Each row is a point on a tangle of strands that fork, close into loops and nearly touch. The rows are in no order.
Two points are linked if the straight distance between their rows is under 34.5.
Fasa: [ 14   5   9 -35 -33  -8 -59 -20]
duti: [-32  -9   7  39  15  23  36  42]
susa: [  2 -17  22 -20  40  -2  29  10]
bek: [-33  29   0 -40 -53  -8 -11 -27]
Lafa: [ 20 -28  27 -12  42 -32  -2   3]
guk: [ 14 -30  29 -15  44 -16   8  10]
bivif: [-11   2 -11 -19 -63 -22   0 -16]
pesa: [ 23   9   1 -21 -27  -8 -62 -18]
sati: [-17 -21   4   6  34  32  66  18]
kiluz: [-15 -16   3  38 -14  -1 -12  24]
perof: [ 25 -18  20 -14  37 -43 -11  -9]
Mituz: [ 20  18   6 -16  26 -40 -18 -28]
Kav: [ 16   2  -4  15  20 -49   6 -14]
nek: [-11   6  22 -59 -35   4 -38 -17]
gigam: [ 44   6 -24  28 -25 -24 -20   9]
girof: [ -2  -7   4  12 -21  -3 -32   9]
Nazut: [ 29  13 -20  28   6 -43   3 -10]
beb: [ -2  -1  -9 -32  35  57  32 -30]
sabu: [-31 -16  10  39   0  24  16  44]
Ramit: [-18  -9 -15   0  16  83  28  -4]
vatur: [-45  26  -2 -23 -55  -2   0 -16]
salaf: [ 42  -6 -16  11 -43 -22 -28   6]
Kota: [-32  -9   6  40  23   7  39  34]
salop: [-15  16   8   5  20  10  -3  16]
lun: [ 33  13 -11  -2 -22 -14 -50 -12]
vovo: [ 31  13 -24  35  -8 -27 -15   2]
sotu: [-15  10   4   2  26  39  22  19]
Peta: [-13  -2  11   8  -8  11 -24  19]
Lasuf: [-24  22  12 -58 -45  -4 -22 -26]
fefas: [-10  -4 -11  57   2 -21  12  15]
Lesu: [  1   1  13 -45 -36  -5 -45 -17]
vob: [ -3  13  -8 -26  32  59  27 -12]
Gule: [ 18 -12  -5   6 -37 -15 -34   3]
Zur: [ -2 -34  -2 -20  36  46  52 -16]
kof: [  0  12   3   6  25 -32  -1  -9]
Ket: [ 24  -7  -7 -21 -52 -23 -30 -15]
lus: [ 10  -8 -18  53 -15 -20  -4  16]
Fakan: [-27  -7   1  51  13 -14  23  25]
sivo: [-10  -5  13  -7  36   6  41  14]
duko: [ 26  27 -16  13   3 -27 -29 -19]
notug: [-12  13   9   6  27 -11  10   5]
vazov: [ 33  23 -19   9  -9 -21 -40  -9]
disud: [ 11  -7  -6 -22 -57 -23 -16 -16]
bipan: [-20  -6   4  10  30  32  53  24]
duk: [ -9   3 -12 -14  18  80  19  -8]
Gobib: [ -1 -13 -11  45 -19 -11 -13  17]
turul: [-27  -9   8  38   0  12   5  33]
kasod: [ 20  -1  13 -18  32 -45  -9 -22]
Dobes: [ 41   0  -9 -22 -48 -22 -38 -13]
tik: [-8 11  1 -9 29 48 27  7]
lisit: [ 23  28 -10   2  15 -35 -21 -27]
kad: [-19   4   8   5  32  22  38  20]
rufu: [ -8 -26   0  -8  36  39  61   3]
reri: [-31  17 -16  -7 -63 -14   8 -14]
Gede: [-18   4  13   8   0  25 -15  21]
Mize: [  1 -15  -4 -32  38  45  43 -20]

A fork is a point with three links, a tip a point with one. Leave the first point through the second and follow the links. Name the first fork or tip that comes.
Mituz; kasod: kad
Lasuf; bek: Dobes
Zur; Mize: vob

A piece is all that can be reached along the links. How many separate loops has the piece of each point below (a circle has one, a figure eight two, a Y none), and how many tips (points with one link)?
Fasa: loops 1, tips 2
kiluz: loops 1, tips 0
Kav: loops 1, tips 0

Name the points in between on the shortest way along the links from the first point to the second, in order.
lisit; pesa: duko, vazov, lun
Zur; sivo: rufu, sati, bipan, kad
Nazut; girof: vovo, gigam, salaf, Gule
perof; sivo: Lafa, guk, susa
Gule; notug: girof, Peta, Gede, salop
